A landscape with many peaks, sampled at points; each row gives a point and its height.
A climber steps from a point to the highest of its 4 nearest points, and stops where none of them is higher. Distance is the straight distance between rows; heights are no part of it.
(217) (h 119): [167 111 124 123 182 178 178  69]
(99) (h 67): [153 145 189  85 174 172 142  92]
(228) (h 263): [ 99 132 130 145 104  96 115 155]
(62) (h 437): [106 112 113 163 114 115 138 156]
(496) (h 495): [156  88 162 109 145 125 127  95]
(74) (h 455): [114  69 111 166 145 111 168 115]
(302) (h 479): [129 177 108  91  98 113  98 149]
(151) (h 790): [114  99  98 180 132 120 175 142]
(443) (h 742): [ 69  78 111 194 126 124 154 152]
(136) (h 777): [ 78 103 128 170 119 107 139 157]
(649) (h 484): [ 86 167 117  93  90  92  86 155]
(177) (h 752): [143 109  95 159 138 126 163 123]
(92) (h 620): [126 163 126  99 103 103  93 139]
(134) (h 358): [ 93  60 135 169 142  90 147 118]
(686) (h 269): [173 129 152 116 177 177 158  85]
(77) (h 731): [138 103 165 116 128  97 100 120]
(306) (h 520): [ 91 109 137 164 113 102 116 158]
(86) (h 523): [151 173 108 111 119 129 114 143]
(209) (h 440): [120 174 116  59 102 121  83 121]
(469) (h 43): [ 95 160 119 135  93 110 111 172]
(709) (h 393): [ 85  96 155 138 108  83 104 151]
(756) (h 763): [ 74  64  97 188 142 112 165 106]
(498) (h 562): [156 199 112  66 110 152  98 123]
(325) (h 400): [177 154 140 118 158 185 159 100]
(271) (h 506): [140 185 106  71 101 135  93 135]
(484) (h 171): [134 147 109 139 109 117 124 157]
(216) (h 382): [ 84 149 109 177  95 134 122 182]
(744) (h 338): [115  87 145 139 127  95 121 140]
(395) (h 419): [ 87  63 123 166 134 107 153 124]
(204) (h 825): [115 129 154 113 109  93  93 143]
(611) (h 577): [158 124 179  85 153 143 107  96]
(497) (h 670): [164 136 156  98 144 138 110 114]
(283) (h 362): [ 80  83 163 155 118  90 108 140]
(72) (h 466): [111  72  97 166 143 108 171  86]
(294) (h 567): [139  89  95 169 143 119 178 100]
(93) (h 363): [147 110 138 130 130 114 135 125]
(784) (h 383): [126 145 116 119 107 111 106 147]
(107) (h 556): [174 146 135 116 134 140 128 116]
(796) (h 314): [ 79 137 133 136  98 104  93 163]
(591) (h 168): [156 124 172  94 186 181 158  79]
(795) (h 768): [150 157 158  69 137 137  84 104]
(769) (h 692): [161 174 147  80 138 163 109 110]
(663) (h 719): [147 145 149  99 118 111 102 127]
(403) (h 477): [169 112 130 127 151 151 146 100]
(374) (h 348): [165 112 157 101 168 163 144  83]
(102) (h 461): [155 102 156 107 154 140 139  86]
(149) (h 407): [169 133 137 115 154 166 146 105]
(278) (h 381): [ 29 143 127 139  84 123  86 183]
(214) (h 411): [113  64 122 165 141  98 159 112]
(748) (h 410): [ 62 158 123 106  85 100  87 161]
(16) (h 542): [164 145 110 127 134 135 135 138]
(574) (h 192): [116 140 102 162 108 121 124 165]
(81) (h 99): [128 147  98 163 116 131 145 168]
(273) (h 444): [147  90 135 132 139 115 139 106]
(394) (h 518): [136 186 132  44 117 146  84 102]
(338) (h 535): [ 63 135 132 168  97 124 116 190]
(36) (h 509): [164 114 113 147 137 126 147 122]
(583) (h 390): [ 67 133 105 189 107 153 141 190]
(89) (h 480): [171 193 112 100 121 167 119 132]
(589) (h 537): [144  84 101 147 152 131 167  84]
(464) (h 800): [ 80  81  88 194 138 117 176 116]
(569) (h 761): [178 133 108 137 147 150 161 120]
(6) (h 438): [190 168 121 109 151 181 138 120]
(509) (h 369): [151 126 120 133 125 118 133 137]
(415) (h 632): [153 186 134  66 122 156  95 118]
(644) (h 629): [155 165 133 108 117 137 105 126]
(236) (h 642): [144 174 175  60 142 167  98 104]
(69) (h 472): [166 160 102 137 122 133 131 141]
(384) (h 462): [146  80 122 132 146 115 155  99]
(270) (h 833): [ 75 121 134 167 104 115 116 167]

Call two points neighbours if one is among the 4 nearest of the other. Go from one point of each pair to the other, from neighbour to neighbour, staying as high as possible. Name the lowest point that can't be avoided.
(569) / (270): (36)
(795) / (204): (497)
(270) / (464): (443)
(569) / (795): (16)

Where does a climber stop that starts at each point below?
(709): (270)
(644): (204)
(6): (795)
(469): (204)
(209): (204)
(574): (270)
